Each row is a point on a tangle of strands that fork, close into loops and nearly touch. The rows are in no order.
In the rows, zero is written as 128.
Two points are linked if the straight distance between their rows is under 105. Some points are linked to none.
rulif: [116 107 133  96 103 102  72 140 115  84 124  99 133 119  87 100 128 141
 151 126 101 112 108  70 120  67  88 103 127 122 137 146 168 115 135 106
  90  86 153 159 134 131 122  79 136 171 135 126 180 172  48 130 120 151
  87  73 101 116 112 150 160 129 141 117 185 203 166 128 162 164 127 169
 160 106 126 114 110 137 130]
Vakeg: [120 118 109  96 135  70 119  98  74 100 148 116 142  99 115  76 159 123
 137 102  78  76 112  50 131  75  69  80 135 111 195 149 159 117 118 122
  91  60 130 181 149 118 142  72 137 162 142 111 163 151  64  92 149 111
 108 104 129 107 110 112 151 122 168 156 156 195 130 130 138 163 154 150
 140 125 100 105 105 149  87]
kag: [140 166 129 155 104 162 181 195 182 114 124 169 124 132 155 191 141 129
 119 147 178  99 134 169 139 140 190 159  94 157 140 104  55 128 171 116
 143 170 135 106 109 150  64 130 154  66 108  97 107 138 156 134 129 152
 154 166 137 183 151 157 127 109  99 135 103 144  94 165  78  51  84 109
 109 117 135 165 123 135 137]
Nupog: [130 143 158 136 101 181 134 170 168 148  92 140 103 148 149 194 119 146
 131 166 193 153 124 192 115 155 189 179 119 148  81 126 107 134 145 103
 140 169 153  77  96 161  95 159 137  80 108 123 100 123 144 170 110 167
 132 117 127 146 137 158 118 138  97 111 117  99 133 138 105  91  96 105
  98  87 164 154 164 124 160]
Rez: [110 131 164 138  67 148 116 187 170 136 105 103 127 161 118 149 131 143
 130 135 183 128  94 121 112  87 182 176 119 161 102 157 118 121 176  87
 117 140 122 117 108 171  60 121 145 103 115 112 163 166  65 161 111 178
  99  53 119 151 180 202 135 134  88 107 157 170 132 113 113  91 103 164
 137 104 182 150 129 164 165]
fitu: [123 119 132 118  92 116  98 157 149 100 139  97 123 134 103 107 128 132
 129 127 137 120  95 102 115  69 132 137 121 143 130 170 141 125 172 110
 104  99 118 143 121 146  93  98 150 124 110 100 178 160  58 146 107 164
 102  70  99 133 150 167 149 119 131 128 173 206 143 118 117 120 104 166
 146 118 148 131 122 151 148]
lora: [138 159 100 169 153 143 184  95 127 145 157 182 111 126 165 149 125 119
 107 138 141 153 153 210 137 194 148 148 129 126 136  97  92 147 122 157
 173 176 101 109 121 120 147 186 133 104 133 112 104  84 220 122 142  97
 155 209 141 149 129  95 109 119 125 144  62  82 115 124  97  92 118  67
 110 160 114 149 140 111 137]
Bivok: [118 118  95  98 169  71 165  71  70 129 145 135 159 112 136  55 158 110
 127  85  67  79 139  49 158 113  57  61 136 100 179 126 146 122  91 153
  98  69 103 186 180 111 185  88 132 165 150 146 118 101 105  75 146  83
 140 133 135  94 123  87 129 125 156 156 139 151 120 147 126 156 170 143
 125 150  87  93 122 148  44]
funu: [126 116 162 129  93 141  86 159 157 124 110  95 122 144 107 134  98 145
 131 145 148 150  99 129 109  96 145 156 133 143 105 157 139 134 157 108
 111 119 137 121 115 146  98 129 133 122 106 119 154 140 100 153 107 165
 106  73 115 138 142 161 137 140 121 107 162 141 147 125 142 133 133 154
 140 113 173 131 118 132 154]
vodi: [135 162 101 168 144 145 188 115 139 143 151 183 114 121 174 167 138 118
 106 150 157 145 154 214 133 192 158 155 124 139 141  88  78 147 126 153
 172 182 100 105 119 124 129 186 146 103 133  96 101  89 220 124 150 103
 154 207 135 162 138 104 111 119 114 143  67  81 109 132  90  74 112  70
 106 154 117 159 132 114 141]
goko: [134 104 150 110 126 140  70 120 132 128 103  95 120 140 105 139 108 141
 146 134 116 147 127 121 114 121 111 121 153 120 109 124 166 145 121 122
 122 134 155 119 124 113 141 120 115 163 123 161 140 145 119 139 124 141
 118 103 126 111  98 124 132 147 135  98 157  86 165 126 186 170 153 160
 141 118 140 115 113  98 150]
sogun: [127 100 132  93 157 134  66  78 114 140 101  82 119 136 124 126 121 132
 158 123  95 145 147  99 123 119 103 105 164 119 105 129 184 144  93 127
 124 137 149 123 134 107 178 117 103 197 147 180 126 169 112 129 128 116
 118  98 123  82  94 121 132 150 145 109 160  82 167 108 210 190 155 162
 145 127 111  87 125  96 153]
Gor: [142 141 106 144 113 132 186 181 177 107 151 151 139 120 127 155 158 116
 113 142 156  80 127 133 131 121 175 148  85 149 170 131  74 120 167 131
 135 145 114 127 115 126  78 125 170  79 133  94 123 134 131 117 146 139
 147 148 121 174 149 145 127 105 112 136 112 168  94 151  67  76 105 124
 123 131 134 151 114 134 140]
kes: [127 152  81 145 174 106 183  77 100 139 158 182 123 120 145 102 129 111
  94 100 106 142 150 158 157 181 116 104 128 103 140 107  92 127 104 175
 158 133  96 128 149 105 167 160 101 134 134 130  91  53 212  94 132  88
 162 210 145 129 116  66 104 115 143 167  63 111  99 122  92 134 130  74
 110 170  98 130 136 114  95]
Piri: [120 154 168 143  84 176 150 195 175 139  94 149 117 150 137 200 139 140
 133 151 199 115 118 173 118 133 210 179 105 157 103 123  81 127 167  95
 137 175 145  90 101 168  51 142 130  72 108 116 110 139 120 146 113 178
 124 116 138 163 154 175 117 132  88 113 113 130 105 145  90  71  89 118
 101  90 163 169 133 135 158]
Togar: [124 119 151 114  90 124  70 152 148 109 113  94 121 139  95 115 103 145
 136 133 130 146 101  97 116  81 118 131 130 139 108 158 154 126 157 102
  98 109 147 139 128 145 109  99 132 143 110 130 182 156  73 152 104 169
  87  66 108 129 130 160 148 134 120 109 181 179 166 132 158 147 120 169
 152 101 156 127 115 135 148]
noger: [120 114  89 112 179  71 170  74  67 133 141 145 170 104 138  56 148  94
 120  83  65  88 146  55 159 125  53  65 130  98 161 108 139 119  88 165
 105  76 100 179 182 106 188  96 126 167 151 154 105  84 129  70 143  78
 148 153 134  94 126  82 124 123 153 150 127 141 116 142 121 146 170 137
 124 167  86  85 122 148  41]
Nelos: [137 126  97 110 111  71 130 119 109  76 165 121 135 107 107  78 154 122
 118 113  95  83  96  59 135  67 102  98 126 116 199 166 142 108 153 131
  97  63 107 172 132 121 116  84 158 139 127  75 172 150  63 100 148 123
 108 105 113 115 135 121 151 109 161 164 156 226 119 113  96 133 141 142
 133 135 112 124 109 162 102]
zupor: [138 145  94 154 190 113 171  74  84 154 156 174 137 128 148 104 117 115
 108  92  91 150 171 172 151 206  90  76 142  86 128  85 110 118  69 174
 183 152 100 129 157 111 190 153  79 137 141 151  74  45 230 102 112  85
 179 226 149 112 108  51  92 126 146 149  64  72 106 121 117 141 130  75
 102 167  82 137 146 105  85]
pivi: [121 132 181 136  79 171  90 179 168 147  84 100 115 152 110 158  92 162
 122 159 182 171  98 140 104 112 184 174 133 159  75 151 138 122 146  92
 112 146 144  97 107 163  83 150 123 112 111 125 150 140 102 170 113 171
  89  58 122 141 162 185 126 150  92  99 147 115 141 118 145 122 127 147
 137  92 188 150 134 145 171]
ruke: [130 110 143 116 124 118  85 127 130 109 134 100 125 125 106 117 114 133
 136 126 105 128 111 113 118 101 111 119 140 122 140 145 151 142 144 119
 114  99 133 140 129 123 125 108 129 141 109 132 154 147 100 130 125 134
 116 107 121 127 112 131 143 132 142 120 159 137 139 133 152 161 142 151
 143 128 136 113 103 114 130]
nus: [131 115 165 124 102 150  76 151 151 128 102  94 121 140 102 142  85 148
 134 147 145 160 105 135 108 109 140 146 142 138  97 146 148 136 142 113
 117 131 149 113 116 138 110 131 122 134 107 136 149 136 116 148 110 161
 107  81 123 129 130 151 133 145 121  96 163 114 158 130 161 149 142 154
 140 107 168 127 117 123 156]
fas: [134 169 113 177 134 155 194 128 146 137 143 185 118 113 179 183 141 117
 110 156 162 140 154 224 126 195 165 160 115 143 142  78  70 143 127 143
 173 199 107  97 111 129 117 181 149  97 134  92  93  92 222 127 154 112
 156 214 136 170 141 111 111 122 114 135  68  71 107 140  93  58 106  71
 106 151 123 169 127 117 143]
zomuf: [124 110 144 104 124 121  74 122 120 113 122  97 124 129 109 115 117 128
 147 119 102 133 123 102 118  98 103 113 145 118 134 139 163 141 133 114
 110 102 145 141 133 117 133 102 122 159 124 139 159 155  97 131 125 132
 108 101 119 116 104 128 144 134 141 115 167 132 153 131 168 166 144 162
 146 122 133 108  98 110 136]
Lupob: [145 150 135 166 137 164 122 107 119 154 140 160 102 119 157 156  93 130
 126 145 148 179 138 224 122 193 125 157 143 126 106 102 118 148 115 135
 177 165 137  98  94 131 155 185 116  93 116 130 106  97 213 156 121 117
 162 192 145 132 116 108 120 139 126 124  79  50 141 124 126 105 113  83
 109 138 120 147 161 113 148]
mivo: [125  86 114 110 187 124 120  73  78 165 127  97 149 123 138  94 125 116
 147 114  86 155 173  95 133 159  72 101 143 110  97 115 173 127  49 157
 130 127 136 135 146  91 216 134  92 176 170 193  96 137 139 116 134  76
 148 145 142  74  98  91 123 140 148 125 123  74 145 104 196 184 149 134
 147 153  74  86 157 119 111]
Did: [143 160 112 150 109 145 191 196 188 101 142 166 131 118 130 173 148 124
 113 142 171  81 129 143 138 128 185 148  80 152 166 120  49 119 170 127
 141 158 123 118 116 136  65 120 161  67 123  93 116 134 146 125 138 146
 150 165 133 187 153 153 127 103 105 147 103 169  88 165  71  60  91 119
 116 129 133 161 113 139 137]
Nel: [132 101 138 103 145 135  82 103 120 131 109  92 124 135 114 133 118 133
 149 118  98 139 136 110 120 124 103 116 152 112 115 125 168 141 106 128
 128 125 146 126 128 108 157 120 116 171 134 170 129 153 120 132 129 119
 124 113 129 103  92 119 132 143 139  99 153  84 157 125 188 180 152 160
 143 129 122  99 118  97 141]
nev: [131 108 158 116 112 138  66 131 141 125 103  95 120 139 102 138  97 146
 140 135 124 153 119 125 112 112 119 130 148 124 108 129 160 141 132 118
 117 131 156 121 124 125 126 121 119 156 115 148 148 143 117 138 117 152
 114  94 121 120 110 135 134 146 128  93 163 100 167 131 181 162 143 158
 141 111 151 119 109 105 152]
gire: [124 124  88 118 164  80 163  86  83 127 144 150 158 101 123  70 144 107
 119  95  77  99 130  79 161 138  71  82 128  99 152 108 129 118 103 171
 116  80 102 168 166 105 172 118 127 150 141 145 108  83 141  83 146  76
 148 164 142 109 131  87 122 110 145 150 113 141 103 142 105 149 169 122
 130 172  96  99 123 143  54]
Bufin: [139 158  87 164 185 122 184  76  99 143 167 184 130 131 152 119 112 125
 104 110  99 152 158 198 152 211 113  95 141  95 128  93  98 123  82 180
 186 166  89 120 152 119 179 176 101 123 137 138  72  39 236 110 119  87
 176 231 143 123 123  65  92 118 143 146  51  69 103 117 101 126 121  62
 104 180  88 147 149 105 100]
nemiv: [136 162 136 154 104 169 163 188 176 124 112 171 116 136 169 201 139 130
 129 154 180 122 140 188 133 155 192 170 101 158 119 102  67 135 164 113
 147 177 143  93 101 155  73 142 150  70 109 104  96 135 163 146 126 153
 148 160 137 176 147 152 120 115  96 127 106 118 103 156  86  51  83 100
 104 110 141 158 135 131 139]
Dok: [134 121 125 127 104 105 119 151 146  96 158 108 128 127 117 106 140 115
 119 130 130 106 102 101 114  76 136 133 120 137 155 169 132 127 174 116
 112  97 108 147 117 138  89  97 157 115 113  82 166 157  67 133 122 148
 111  89 102 134 148 150 147 111 137 138 157 201 123 115  97 108 115 149
 138 131 141 131 115 149 142]
rabev: [142 125 105 130 120 106 167 155 159  96 168 131 143 120 121 118 162 109
 107 135 133  81 111 106 129 100 157 131 104 132 186 154 104 119 164 136
 126 114  96 144 121 120  93 118 177  96 128  83 139 141 108 114 152 129
 133 121 108 148 149 135 130 102 128 139 127 179  99 125  71  93 128 133
 128 143 132 139 109 135 134]
guval: [136 158 132 172 128 165 166 138 147 143 130 175 108 120 184 187 126 115
 118 160 169 148 152 223 120 188 163 173 120 147 119  88  83 147 135 128
 167 191 125  88  97 137 114 176 148  85 118  96  96 111 207 146 139 127
 151 192 133 163 143 122 121 124 110 126  78  70 117 135  96  58 102  77
 106 135 131 162 146 121 147]
kosub: [122 169 175 145  87 190 143 184 172 146  82 158 103 157 167 219 133 140
 136 166 201 146 133 211 123 174 208 179 119 150  82  94  82 130 146  91
 149 195 157  71  97 177  74 162 128  68 100 114 103 134 149 173 120 168
 135 139 132 161 152 170 110 130  78 104 106  84 117 143  94  56  83  95
  88  88 157 176 153 133 153]
Zul: [115 101 135  85 135 115  65 102 106 108 112  92 122 121 107 103 134 128
 157 124  92 125 137  71 120  90  88 104 143 125 129 138 185 133 111 110
  97 107 159 144 140 118 155  90 117 197 152 151 163 172  77 119 130 134
  86  77 112  99  94 135 154 137 144 121 179 154 168 116 190 178 145 173
 159 107 120  91 104 112 137]
goteb: [119  99 129  86 167 124  79  71 102 139 113  81 128 129 129 109 123 121
 156 117  86 140 154  83 125 114  91  97 155 122 115 138 185 142  88 130
 118 127 143 132 143 106 186 114 104 197 154 175 123 168 107 121 138 108
 119  99 127  78  89 120 133 149 151 124 155  90 161 107 213 196 157 160
 147 126 100  79 126 102 137]
zad: [142 126  99 124 121  93 163 132 143  94 172 127 141 118 119 100 159 111
 105 130 114  82 108  95 134 100 143 120 114 121 190 158 114 115 159 142
 119  99  91 156 133 115 107 118 176 104 127  86 145 137 103 115 158 114
 132 125 111 136 145 125 131 100 135 151 134 179 101 118  72 111 139 129
 133 151 126 132 113 138 121]
ziki: [130 114 147 130 103 127 102 152 153 116 132 100 124 132 112 126 114 132
 127 141 135 130 104 126 110  91 143 148 132 138 125 161 133 133 163 113
 116 109 123 133 119 140  98 125 143 115 108 107 150 143  95 145 114 150
 111  89 109 136 141 149 140 128 130 116 153 153 133 124 121 128 124 146
 136 124 159 123 114 128 148]
Vus: [139 131  99 116 118  80 148 118 127  89 173 124 135 117 114  82 160 115
 111 119  96  81  98  74 138  80 120 104 124 116 201 166 127 113 159 134
 108  77  95 167 135 117 110  98 162 120 123  79 161 139  82 105 154 115
 123 118 109 124 140 117 134 102 151 163 148 198 108 116  82 122 146 137
 130 145 117 129 111 151 109]
lesov: [131 126 110 108 140  83 133  97 103 103 154 123 143 115 115  84 146 124
 126 109  80  88 113  88 147 102  95  92 138 106 182 139 141 123 133 137
 111  76 109 174 147 112 141 104 139 134 124 119 143 130  98 106 147  94
 126 127 133 115 120 111 132 113 154 150 142 156 111 138 120 155 158 136
 134 143 111 111 109 134  86]
sus: [108 143 183 144  67 177 123 195 172 158  82 125 118 159 119 184 131 152
 131 157 210 136 100 154 104 119 209 190 114 161  86 142 107 118 158  84
 124 167 143  89  99 168  48 153 123  89 121 123 136 151  96 160 117 178
  97  69 138 153 165 193 123 146  81 104 128 129 112 121 107  89 107 135
 117  85 187 165 134 151 179]
riku: [117 137 178 133  71 161  81 178 166 143  87  95 116 164 107 145  90 165
 128 149 181 165  91 120 113  97 179 170 132 166  76 159 141 117 157  88
 106 141 142 111 111 169  87 131 128 115 104 127 169 155  88 176 112 176
  80  42 124 144 168 192 135 144  85  99 162 136 145 118 148 121 127 160
 146  88 185 149 133 156 173]
gim: [140 124 106 125 103  96 144 153 146  90 167 118 133 125 118 103 162 100
 109 119 133  88 105  87 121  70 141 126 111 138 183 169 119 122 172 122
 115  99  96 147 116 126  87  88 171 111 119  70 168 161  69 124 143 143
 116  96  96 139 156 145 142 103 136 147 147 213 116 111  78  91 116 151
 131 137 130 137 110 154 138]
tudu: [135 157  94 166 164 139 178  85 116 145 164 183 116 124 154 140 116 126
 107 129 126 156 154 212 137 200 134 135 138 116 133 100  98 140 112 164
 184 171  92 113 126 122 158 191 120 110 132 123  96  70 223 124 135  94
 165 211 145 133 124  82 103 122 133 144  59  71 115 123 101 112 118  69
 109 162 107 150 143 107 128]
Mefo: [124 133 167 121  74 141  73 168 168 127  97  90 118 158  99 125  87 164
 128 143 162 160  91 104 121  82 153 149 131 162  83 161 150 117 160  86
  98 128 147 130 122 162  98 113 131 128 106 128 185 157  72 171 105 182
  80  37 117 137 154 187 141 141  96 101 177 157 163 129 163 135 119 167
 153  82 176 142 130 151 165]
mivog: [133 146  90 147 166 112 165  82  96 142 155 173 123 113 139 103 126 115
 105 101 107 143 145 159 152 177 104 112 129 107 130 105 106 126 107 174
 155 125 110 129 139 100 168 162  98 130 133 138 105  70 201  98 130  88
 157 202 152 125 114  75 113 121 141 161  72 110 101 127 103 136 133  81
 119 159  99 129 134 116  99]
gogi: [119 113 113  97 123  81 100 113  86  88 144 112 137 101 105  85 150 129
 141 107  81  88 110  55 126  67  73  90 132 118 180 147 165 117 124 115
  91  60 140 178 139 118 130  78 136 165 142 108 173 159  56 103 140 118
 101  98 119 106 109 123 160 122 161 144 166 201 137 124 143 162 145 158
 148 120 110 106 106 147 102]
Lesok: [136 156 146 166 120 176 142 143 147 145 113 162 102 124 183 191 119 123
 128 169 176 164 149 227 115 188 162 178 124 147  99  94  95 150 132 115
 166 189 140  77  89 151 119 179 141  80 116 103  95 117 200 161 130 138
 149 180 127 155 143 138 118 127 106 118  87  60 128 128 104  62  94  74
  98 125 139 158 159 123 154]
kosu: [141 125 116 139 113 127 163 175 167 109 155 127 138 124 119 142 153 114
 112 142 147  85 118 125 120 103 167 145  97 145 164 150  97 127 169 128
 132 129 104 130 114 131  76 122 167  88 128  93 129 143 108 122 139 142
 135 115 109 156 152 148 129 107 124 130 129 168 101 134  77  87 115 134
 128 136 144 142 110 133 147]
Fop: [124 101 111 124 164 122 123  94  84 152 132 127 146 118 124 105 132 122
 140 103  89 134 154 117 139 160  78 110 135 101 121  99 151 127  79 161
 135 110 135 135 140  90 182 128 104 149 150 182 114 124 145 116 135  82
 149 162 158 105 103  92 125 131 141 119 114  88 128 128 160 170 145 125
 141 148  95  99 140 117 103]
fanaz: [120 106 141  94 127 113  67 114 113 108 114  91 123 128 108 109 128 131
 152 120  98 128 129  86 118  91  93 110 138 122 132 142 171 137 125 109
 103 105 156 145 134 118 139  91 117 179 136 144 165 166  87 125 123 137
  94  88 113 109  92 133 154 136 141 120 177 150 162 124 178 165 142 169
 151 112 126 100 101 113 137]
tozo: [139 177 109 166 117 152 196 166 169 118 138 184 122 118 173 178 141 117
 106 148 166 122 154 189 142 166 175 161  99 155 160  84  40 140 150 138
 152 178 120 110 122 129  89 151 154  83 121  81 107 116 205 120 151 119
 152 207 137 193 151 128 126 108 104 148  83 126  98 159  78  47  98  93
 113 148 121 166 109 134 127]
pire: [119 126 155 135  77 138 107 173 167 127 117  97 126 150 113 129 124 141
 128 137 167 134  95 118 110  83 163 162 124 158 107 166 127 126 176  94
 109 125 121 127 114 158  79 116 146 111 110 107 167 160  69 160 104 172
  99  54 109 146 167 187 139 128 108 114 164 178 140 118 120 102 106 164
 140 110 174 141 131 154 162]
bedar: [128 108  87 139 195  89 175  75  58 160 142 154 156  99 139  74 138  91
 119  80  87 119 171  99 147 168  59  70 124  91 130  91 127 116  62 182
 143 109 107 142 172  84 196 125  79 169 161 160  74  55 192  71 121  87
 161 197 143  99 102  53 106 136 162 153  89 102 103 126 131 147 149  91
 109 166  76 101 138 121  66]
Bogin: [136 113  89 141 202  97 174  72  60 165 147 158 149 114 145  79 132  97
 115  83  87 130 181 118 143 182  65  66 133  85 124  90 124 116  55 176
 156 126 114 132 174  89 200 127  68 160 159 161  62  48 210  77 112  86
 175 211 145 102  93  47  98 138 166 155  82  86 105 119 134 148 139  84
 103 162  75 112 150 110  74]
pama: [124 123 158 112  84 133  65 160 152 114 104  87 120 149  92 114  94 161
 139 137 141 151  99  96 123  78 127 132 130 145  91 152 157 120 155  93
  95 119 152 136 127 147 110 102 128 148 110 136 188 159  71 153 104 176
  82  50 111 131 131 169 144 140 110 102 189 165 174 136 170 147 118 173
 159  84 164 135 120 135 155]
faki: [132 112 145 123 118 128  93 135 141 111 132 101 125 128 105 125 108 137
 134 134 118 129 108 126 114 103 124 134 136 129 132 153 139 140 157 120
 117 103 131 136 118 129 114 125 136 124 107 122 143 140 106 139 122 136
 119 102 117 133 124 134 140 130 139 115 152 135 136 131 137 152 140 144
 140 125 149 118 110 116 138]
Poz: [121 113 139 106  99 111  74 147 132  94 127  97 128 126  90 104 117 141
 142 125 114 127 103  85 121  73 105 120 128 133 125 153 159 123 152 108
  91  93 145 149 133 137 115  90 135 153 119 120 183 164  62 144 112 160
  90  75 103 123 121 154 156 129 137 116 182 193 165 131 149 152 118 165
 155 107 141 122 110 136 140]
tove: [120 122 101  96 158  71 152  78  79 117 146 127 154 110 128  65 156 118
 129  93  68  78 127  57 151 103  68  69 141 104 186 133 149 120 103 136
 103  72 108 186 170 113 168  86 132 158 142 135 131 118  94  83 151  85
 130 124 135  98 114  99 129 122 157 159 146 157 119 141 132 161 167 149
 130 139  96  96 116 143  59]
zat: [128  97 128 107 154 130  92  99 109 136 119 104 132 128 120 127 126 132
 149 112  94 131 140 114 129 137  93 111 146 108 120 116 167 138  96 139
 128 119 145 129 132  98 167 121 120 161 139 177 122 145 126 129 134 102
 135 132 140 102  94 110 130 136 139 107 136  80 151 125 182 180 149 149
 142 136 108 100 126 102 125]
Kadoz: [125 135 181 133  84 181 102 174 168 154  76 111 104 148 111 177  91 167
 123 169 197 169 106 165 103 132 192 178 128 154  69 143 136 122 134  95
 119 159 158  81 100 159  89 161 115  97 111 129 129 129 120 171 117 180
 100  73 132 135 149 172 120 154  95 103 130  95 139 124 137 125 121 128
 119  79 187 155 151 132 176]
laloz: [142 126  95 145 194 110 168  75  64 166 149 157 143 125 152  94 122 108
 115  89  89 142 185 146 140 198  73  75 144  82 120  89 124 116  52 170
 177 146 113 132 166  96 200 139  63 153 155 164  69  53 217  93 110  83
 178 217 148 100  90  46  92 135 155 151  80  70 109 118 136 146 132  80
 106 160  73 125 151 103  88]
gufan: [133 137 172 131  95 179 110 166 167 152  89 121 104 149 121 184  97 162
 129 169 191 165 112 177 106 145 185 175 127 151  74 136 129 127 137 102
 131 160 155  78  98 155 100 162 122  88 110 132 109 119 130 167 108 172
 118  96 126 136 135 159 118 154 101 106 125  92 144 131 129 121 115 116
 108  79 174 152 160 122 171]
ket: [126  94 120  88 188 126  92  59  93 150 120  78 136 128 134 104 114 122
 154 122  80 154 162  86 138 129  87  92 154 121  98 137 187 137  66 140
 123 132 136 133 142 107 208 127 100 195 162 187 108 166 117 122 133  88
 135 113 132  68  95 109 126 147 157 123 140  73 155 100 219 206 154 155
 149 138  79  75 148 110 127]
Rufo: [139 115 132 137 121 142 134 154 161 125 135 125 120 127 122 156 125 135
 124 153 151 121 117 155 114 125 165 159 115 144 120 148 118 134 163 128
 129 130 133 112 105 133 104 146 154  90 116 119 114 130 125 143 117 142
 134 116 120 144 136 140 131 125 124 116 128 132 118 136 105 119 119 114
 122 118 157 131 136 116 149]
Nugen: [129 126  97 116 152  86 155  96 104 116 152 140 149 110 115  86 143 121
 120 109  79  96 116  91 157 127  92  97 134 101 167 125 133 119 125 156
 114  78 101 168 149 110 158 122 142 129 130 136 123 112 122 102 151  79
 140 153 142 117 130 100 126 106 142 149 123 146 108 140 106 153 164 120
 137 157 109 106 117 131  73]
savok: [126 167 166 162 106 190 137 159 151 147  93 160 105 130 184 211 122 126
 135 179 193 164 142 240 112 191 177 188 123 145  81  78  92 143 125 101
 170 203 146  61  88 167 102 183 135  77 111 104  89 118 194 176 128 154
 142 173 129 151 149 153 109 129  96 103  86  49 124 128 102  49  92  72
  87 117 148 173 162 127 159]
sazi: [129 153 150 147  97 174 158 191 179 134 104 156 114 144 157 200 141 136
 132 157 187 119 128 181 126 145 201 173 102 156 107 116  82 129 165 103
 142 174 145  89 103 160  67 140 140  66 109 110 100 136 137 146 118 168
 140 136 130 167 144 161 120 127  91 118 108 121 109 151  88  69  88 108
 102  98 152 162 141 129 147]
Nek: [129 113 106 129 157 113 134 100  91 147 138 144 140 110 117 104 128 124
 129 104  94 131 143 126 144 162  81 113 131 104 123 100 139 123  98 165
 134 107 129 145 131  93 171 137 111 134 137 166 118 109 154 109 136  83
 152 173 161 116 107  89 125 120 137 128 104 102 116 135 138 162 145 112
 142 148 104 107 136 117  95]
muv: [114 106 124  91 117  94  82 125  95  84 126 105 139 107  96  93 144 133
 153 116  86 101 111  57 121  68  79  97 128 122 159 145 173 116 125 112
  86  74 149 166 138 125 134  70 134 173 142 122 174 174  51 116 132 132
  91  87 110 109 106 137 163 125 153 129 177 204 154 124 155 169 136 163
 160 113 116 107 104 140 114]
foruz: [124 159 171 139  94 190 137 175 168 152  81 146 102 158 156 208 126 150
 137 168 198 153 130 200 118 161 203 182 118 149  77 113  98 131 140  91
 142 183 159  68  96 171  82 162 127  74 106 120 102 129 144 174 115 170
 132 120 133 151 139 168 113 137  83 109 110  90 125 134 100  77  92 104
  92  83 164 163 164 129 158]
nuter: [111 151 178 141  70 179 137 200 176 149  85 139 119 155 126 196 139 146
 133 151 214 122 104 165 110 127 213 185 112 158  98 129  90 119 162  82
 134 173 145  87 101 168  40 148 118  78 118 116 127 147 102 154 116 182
 109  92 141 158 157 183 119 141  82 106 118 125 106 133  96  80  96 126
 105  86 176 171 129 140 172]
Mosu: [117 108  87 131 193  83 174  79  60 152 137 155 160  92 137  67 144  84
 114  79  83 110 156  78 150 151  53  71 120  95 139  96 129 116  70 183
 125  96 105 149 180  85 196 118  90 171 162 157  79  54 177  67 129  81
 159 186 138 102 114  66 113 133 159 152  95 118 101 130 122 143 160  99
 114 178  82  95 133 133  51]
Vomu: [130 160  81 156 186 105 195  68 107 134 170 188 125 126 151 112 132 111
  93  97 103 141 154 167 158 196 124  94 128  96 143 101  86 125  96 181
 168 145  88 127 161 115 172 166 109 132 136 127  71  39 234 102 130  85
 171 224 134 130 124  65  99 113 141 168  53  97  96 117  81 128 126  66
 101 187  93 137 139 112  96]
kat: [114 102 131  86 159 114  78  79  95 121 119  88 125 125 122 100 137 119
 155 119  83 125 145  73 122  97  89 101 146 121 137 142 182 142  97 117
 105 107 153 144 145 110 173  97 109 196 154 158 142 172  91 118 138 114
 106  93 121  94  88 127 142 140 148 131 164 127 155 113 194 191 152 167
 148 118 102  81 111 109 129]
telim: [120 125 150 124  77 128 100 167 162 115 123  95 120 151 104 120 118 146
 130 132 152 136  92 106 114  77 148 151 122 154 108 170 137 122 176  92
 102 113 127 138 120 158  87 104 145 120 112 109 180 162  58 163 103 177
  94  51 105 138 158 184 144 130 110 117 176 192 150 122 126 115 103 166
 143 103 166 139 130 155 158]
neto: [108 133 175 145  68 165 121 192 170 147  95 116 124 155 119 166 131 142
 129 147 190 131  98 138 105 104 196 186 119 162  97 149 110 121 167  88
 123 153 133 104 102 164  56 134 135  94 116 116 144 153  83 156 113 178
  99  64 129 154 175 194 129 137  89 104 142 146 119 120 109  87 106 149
 125  99 184 155 129 151 172]
ded: [129  94 122 114 168 130 105  90  95 151 122 106 141 127 129 119 128 127
 150 111  94 142 154 110 130 155  86 107 147 103 106 109 168 131  74 147
 134 126 144 130 132  92 189 129 108 166 153 191 110 145 133 127 136  88
 144 143 146  92  96 101 125 133 141 111 126  75 146 118 187 183 146 143
 146 144  92  92 145 108 124]
rata: [125 125 106  99 140  77 131  89  83 103 152 119 142 106 118  76 156 124
 126  97  77  83 115  63 143  88  79  80 140 105 193 148 150 118 119 129
 102  67 116 181 155 115 145  84 136 152 139 112 153 131  80  91 152  96
 117 119 133 105 116 104 143 122 163 160 151 174 121 137 129 162 160 147
 133 132 103 107 110 145  78]
miv: [127  87 112 101 198 127 106  60  76 159 128  84 149 124 139  93 108 115
 151 119  79 164 169  85 141 145  74  90 148 116  90 129 185 126  43 153
 128 129 134 132 144 103 227 134  89 187 171 193  98 151 131 119 130  74
 146 128 137  62 100  98 122 146 158 127 130  68 152  96 216 202 156 142
 153 150  63  73 162 120 113]
kufu: [129 126  91 137 156 112 147  97  95 140 147 159 132 109 122 102 128 124
 119 107 102 137 140 138 149 164  93 118 122 107 128 105 124 125 111 173
 139 111 125 138 130  98 165 149 111 126 131 147 120  93 171 103 136  84
 150 186 156 120 115  88 123 116 137 148  89 118 106 133 113 148 140  94
 135 152 107 117 135 122  97]

How many points has the smallest loop of links through each point below? Write - if it is on no loop.
zomuf => 14
goteb => 8
foruz => -
Bivok => 7

A tip is a point with one link. Name the tips that can be reached along the links from each point below, in the order of the rows.
kufu => Mosu
nuter => Nelos, gim
rulif => kosub
guval => tudu, savok

A fork is a point with three links, a tip a point with one. Leave the first point through the second and follow the links. Name the first fork or tip that comes.
pire; telim => gim
rabev; zad => Nelos
laloz; Bogin => Mosu
pama; Togar => rata
goteb; ket => ded
ziki; funu => Nel
ruke; zomuf => goteb

Name the points in between on the shortest way along the links from the first point to the second, in order.
Vus; Gor => zad > rabev > kosu
Nupog; riku => gufan > Kadoz > pivi
kufu; Bogin => mivog > kes > Vomu > Bufin > zupor > laloz
Vakeg; rulif => gogi > muv
